Points on a hilly landscape, in no order, each with its height.
A climber steps from a point to whichever of its 2 nearest points has the largest rise for the distance, and stops where none of them is higher. Distance is the straight distance between rows; heights are no part of it.
Roz (h 347): [124  88 134 164 103 160 168 118 124 100  74  74  89 107 141 121 127  94
 167 150]
Dori (h 407): [130  90 108 158 105 149 144 144 106 104  76  87 104 105 137 114 155 118
 160 145]
Nipu (h 583): [124  78 117 124 148 150 165  48 104 117 131 109 109 139 116  82 120 114
 104 128]
fenad (h 144): [108 183 132 145 143 114 100 159 172 147 164 115 168 138 171 136 143 135
 144 143]
gupu (h 291): [105 143 117 141  71 139 125 201  99 135  87  87 142 108 149 129 194 164
 143 141]
dovab (h 517): [145  87  84 128 157 123 142  93 124 110 142 138 113 126 136 124 119 124
 107 130]
teto (h 356): [122 128 188 139 134 118 196 152 116 104 132 111 112 102 102 125 112 107
 125  87]
Bom (h 81): [141 192 148  89 124 113  85 153 140 151 179 128 180 139 102 114 115 135
  99 106]
fosi (h 512): [141 123 115 181 146 107 141 178 184 111 133 120 104 115 170 176  94 103
 161 143]
sibun (h 132): [133 128 146 105 165 107  69 100 127 158 135 168 180 137 157 158 155 164
 121 111]
Dil (h 50): [101 182 128 170 158 127 163 171 131 123 143 102 147 106 156  99 183 119
 149 140]
bagi (h 169): [155 105  66 138 173  73  88 177 162 131 132 191 133 122 142 178  62 149
 133 120]
Rirul (h 564): [127 120 118 156 153 122 204 151 108  95 152 107 103  96 112  94 134 100
 114 114]
Vuz (h 605): [123  83 185 115 109 150 141  83  87 132  90 113 113 132 111 120 135 141
 131  98]
kozon (h 186): [143 140  66 122 137  92  90 188 152 123 163 169 140 122 102 121  75 145
 101 127]
tetu (h 20): [150 127 109 153 198  87 169 167 133 113 162 149 139  92 136 131 110 115
 120  97]
kugu (h 340): [119 113  92 145  78 149 125 179 103 116  71  99 114 107 143 121 178 151
 149 145]
dek (h 46): [158 181 104 107 204  94 119 123 141 149 202 151 182 120 114  96 103 109
 106 108]
Kepek (h 406): [ 96 149 145 109  82 160  86  81 151 148 142  96 135 172 144 111 141 148
 125 161]
Kive (h 474): [ 85 144 174 134 107 156 184 116 140 112 156  82 102 138  94 106  92  99
 123 128]
dosi (h 449): [102 127 212 123 138 141 151  68 146 143 127 104 124 147 134 156 105 119
 137 112]
Gam (h 101): [180  81 106 130 102 127 110 145 117 127  46 158  98 118 135 195 134 129
 169 141]
luta (h 405): [109 142 164 186 162 126 193 137 155 117 130 103 104 106 159 128 135  88
 164 140]
zunob (h 85): [ 86 170 140 181 142 135 144 145 156 137 137  90 141 115 185 120 183 121
 171 165]
tize (h 64): [134 181  93  94 157 106  76 165 109 144 166 158 201 105 111 110 144 144
  93 109]
Nikof (h 566): [148 108  97 132 154 105 119 136 142 116 153 154 133 123 143 148 103 132
 110 116]
zizak (h 75): [131 180 130  86 100 107  53 176 132 160 149 155 178 147 109 129 127 171
 100 123]
runil (h 190): [144  88  53 116  98 122  91 144  89 121  72 185  99 124 120 145 147 152
 126 149]
nasu (h 561): [108  88 140 137 142 156 166  66 108 115 115  93 110 127 126  88 134 110
 139 130]
tofa (h 500): [143  65  62 124 134 138 141  74 104 107 127 135  96 139 117  93 120 133
 102 136]
tet (h 254): [102 145 156 149  88 135 137 185 125 134  97  83 142 109 162 137 183 146
 158 138]
rumaz (h 202): [143 138  79 132 129 104 117 156 172 112 185 140 113 145 110 120  64 123
  99 139]
giz (h 319): [144 157 190  86 164 114 165 105 112 133 170 132 157 123  89 113 103 109
  91  67]
Leki (h 31): [145 166 137 132 202  82 192 165 135 122 183 142 154 102 107 104 104  99
 110  92]
nazuv (h 143): [162  76  76 123 141 123  77  95 127 142  86 187 109 141 157 182 131 139
 147 148]
zinon (h 88): [135 201 163  87 103 124 110 166 123 139 180 108 166 130  76 100 113 121
  88  97]
buf (h 167): [125 110  71 105 120 120  77 147  77 138  91 196 138 115 119 138 158 169
 105 121]
foden (h 479): [ 80 159 160 138 116 151 141  85 177 129 161  90 121 162 139 120 101 102
 130 159]
biza (h 138): [158 106  78 107  68 119  71 142 120 160  66 210  97 167 124 185 131 148
 167 168]
milef (h 196): [108 155 135 120 164 137  98  85 140 147 163 122 174 137 164 117 167 135
 121 133]
kuni (h 173): [133 107  29 114 101 122  69 167  97 138  70 203 106 130 132 164 135 153
 137 156]
bodi (h 124): [136 127 140  97 123 119  70 107 121 152 135 166 156 148 131 139 145 167
 100 114]
kef (h 523): [108 141 165  86 153 152 140  57 101 138 152 117 159 140 100  88 139 121
  99 103]
Tizad (h 565): [ 95 137 170  91 101 172 127  59 112 133 140  97 137 160  90  80 129 137
 106 112]
zin (h 269): [152 128 109 119 221  95 154 108 116 137 169 160 176 102 138 117 140 122
 103  99]
daku (h 120): [ 93 195 158 168 143 121 129 157 183 147 159  95 159 135 186 134 153 122
 156 164]
mera (h 489): [121 104  99 145 121 134 162 155  98  93 118 107 109  98 122  98 148 123
 120 123]
vukug (h 317): [ 93 120 219 159 126 150 188 118 115 126  82  75 118 103 142 126 154 107
 178 117]
zekip (h 336): [127 126 190 110 140 123 198 120 102 113 147 119 123 115  79 111 106 110
  99  70]
badu (h 250): [172  69 108 130  77 133 131 132  97 107  66 139  70 126 100 140 123 129
 139 128]
vetik (h 459): [147 118 126 175 113 117 129 160 177 124 101 106 108 123 177 192 111 110
 173 153]
Gozo (h 307): [132 172 166 105 187 116 171 101 133 138 186 125 163 128 107 107 104  98
 104  97]
fadi (h 234): [137 111  78 115 101 130  94 123 126 117 146 152 109 149 116 120 118 150
  97 141]
Miga (h 344): [ 81 162 128 131  82 163 117 111 142 126 148  75 137 145 138  76 152 130
 123 168]
munel (h 343): [133  91 158 163 140 141 157  72 173 124 102  98  87 136 172 178  89  84
 173 157]
popi (h 522): [ 71 160 163 132 100 167 166  86 169 121 174  82 108 160 102 103  86  95
 125 158]
ziti (h 285): [ 94 163 126 122 123 161 127 101 126 121 166  91 146 137 126  62 166 119
 117 150]
zal (h 260): [132 105 107 120  97 147 106  93 141 123 131 125  99 156 129 121 120 139
 112 149]
bepad (h 400): [155 105 107 155 118 130  97 126 165 134  86 127 114 134 182 197 123 121
 177 168]
gabot (h 456): [121 130 118 192 149 110 186 172 167  98 139 102  89 100 159 139 114  83
 161 150]
pesut (h 142): [133 112  93 119 185 108  78 111 122 147 132 176 168 117 165 160 148 154
 121 117]
sope (h 168): [109 191 129 122 150 128  82 133 143 155 167 126 194 134 166 123 172 145
 125 136]
Nuvob (h 387): [122 126 204 134  92 131 156 151 128 119 112  97 109 118 118 154 115 129
 133  96]
fisiv (h 634): [134 156  91 148 159 111 187 169 130  94 181 122 121 108 110  82 117  96
 106 125]
vem (h 288): [133 144 142 119 206 116 178  90 115 131 172 136 160 113 124 109 135 108
 112  99]
bipu (h 228): [157  81 143 107  58 138 121 133  83 120  72 146  82 138  76 122 134 150
 123 118]
vev (h 610): [105 104 178  98  75 168 125  58 115 130 117 106  99 170  87 102 104 139
 109 122]
rukal (h 289): [170  73 129 150  91 147 159 130 124  96  62 100  70 114 115 153 102 102
 159 143]
zeguf (h 491): [112 123 192 108 162 145 155  51 115 141 143 118 150 139 121 117 134 124
 115  98]
depaf (h 609): [136 109  81 145 131 111 112 159 124 117 116 147 119 113 147 151 127 137
 130 127]
likek (h 11): [138 120 124 150 186  88 165 197 110 113 133 154 146  79 132 141 133 127
 124  88]
tubil (h 121): [185  86 104 113  75 142  89 117 118 142  42 173  99 157 133 187 141 137
 185 169]
sisu (h 27): [108 154 140 164 140 120 168 198 108 111 115 104 142  78 147 115 186 124
 143 114]
nute (h 576): [127 164 108 132 148 121 142 155 138 112 175 124 140 115 118  94 124 114
 101 123]
vuf (h 154): [145 115  52 107  63 137  80 173  98 149  37 197 104 146 138 181 150 148
 174 177]
Bizuv (h 211): [150  82  73 104  91 130  89 116 101 122 105 177  91 149 100 129 134 152
 106 145]
Tilu (h 54): [151 165  95  85 178 108  90 118 118 146 186 156 185 130 102  97 121 124
  87 110]
nef (h 178): [140 129  40 123 145  84  77 190 154 133 144 193 126 125 116 148  65 158
 117 134]
nipa (h 424): [108 106 149 132  89 152 171 113 128 100 128  87  82 132  94  97  97 113
 117 130]
keli (h 649): [127  79 187 101  73 155 126  76  98 130  81 121  90 161  84 121 109 145
 126 106]
sodul (h 212): [138 104 120 103  46 137  92 133 100 134  88 158  88 157  91 120 140 163
 119 140]
dul (h 13): [124 144 148 166 165 105 183 195 116 110 133 120 130  78 135 128 155 115
 137  96]
Vugiv (h 440): [ 91 147 173 119 101 158 108  67 169 145 151  93 131 178 143 131 117 128
 126 152]
Raza (h 157): [134 126  70 103 153 113  62 144 100 148 112 193 160 117 130 149 147 169
 106 121]
vuv (h 287): [105 134 196 160 120 141 162 146 122 130  99  80 133 105 154 133 168 120
 166 120]
tezu (h 70): [132 180 109  87 147 100  49 180 128 164 149 166 204 119 121 129 130 166
 105 114]
Rufe (h 646): [114  75 165 126 140 156 158  70  78 124  85  93 122 119 110  82 151 130
 136 103]
fif (h 233): [128 132 136 107  79 142 112 102 153 123 159 121  96 170 100 121  87 131
  98 136]
madap (h 231): [104 164 120 127 162 143 130  92 134 134 171 112 155 133 148  90 162 115
 119 142]
bana (h 215): [144 141 115 107 117 113 116 130 164 120 183 136 113 156  93 116  64 127
  87 122]
degum (h 119): [136  90  87 126 128 142  67  94 121 152  81 156 137 137 176 168 170 154
 156 155]
rafe (h 160): [158  91  65 131 170  93  81 137 139 139 110 197 122 126 152 188 101 144
 132 127]
Vuto (h 115): [129 132 149  88  82 133  80 118 102 149 122 148 140 152 104 123 154 173
 102 118]
tinob (h 563): [137 117  89 166 132 100 131 192 147 110 117 138 110 107 150 167 113 120
 144 128]
nobev (h 106): [131 157 190  78  86 135  99 123 104 146 142 128 147 145  81 115 135 154
  90  96]
Nafu (h 345): [154  91 102 145  99 148 103  97 146 122  62 105 103 135 162 166 137 128
 177 171]
lifaz (h 96): [116 184 180  91  97 138 131 142 110 126 156 100 157 127  85  92 137 126
  96  98]
biti (h 357): [ 87 132 196 163 155 148 207 108 128 122 118  90 115 118 128 113 130  92
 157 128]
nubov (h 38): [165 185 119 118 208  82 168 151 141 138 205 140 165 110 101  94  81  91
 109 101]
seg (h 393): [138 106 150 178 136 130 156 116 182 115 104  91  99 118 182 177 105  84
 185 163]
Kare (h 418): [113 124 232 136 110 136 159 105 146 134 113 102 109 133 130 174  93 119
 150 107]
moke (h 292): [137  84 107 129  92 156  96  81 128 127  92 121 102 153 138 121 140 142
 142 163]

For each start below, name the point where the climber stops.
daku -> popi
sodul -> Dori
Nuvob -> keli
zin -> keli
seg -> depaf
bana -> depaf
ziti -> popi
tubil -> depaf
tezu -> depaf
Gam -> Dori

Call two points neighbours if one is among the 2 nearest of the other. Go from one point of each pair to the other, from neighbour to neighbour, staying as high as possible. Name the lowest point that can't be avoided.
fisiv / depaf -> tet
Rufe / keli -> Vuz
Rufe / depaf -> tofa
keli / Nipu -> nasu
popi / depaf -> nipa

For each start below, name every point that the climber comes to, in order.
tize -> tezu zizak Bom zinon lifaz nobev Vuto bodi sibun pesut Raza buf runil Bizuv fadi zal moke Nafu bepad vetik fosi tinob depaf
nazuv -> rafe bagi nef kozon rumaz bana fif zal moke Nafu bepad vetik fosi tinob depaf
teto -> Nuvob Kare dosi zeguf kef Tizad vev keli
luta -> gabot fosi tinob depaf
likek -> tetu Leki nubov dek Tilu tize tezu zizak Bom zinon lifaz nobev Vuto bodi sibun pesut Raza buf runil Bizuv fadi zal moke Nafu bepad vetik fosi tinob depaf
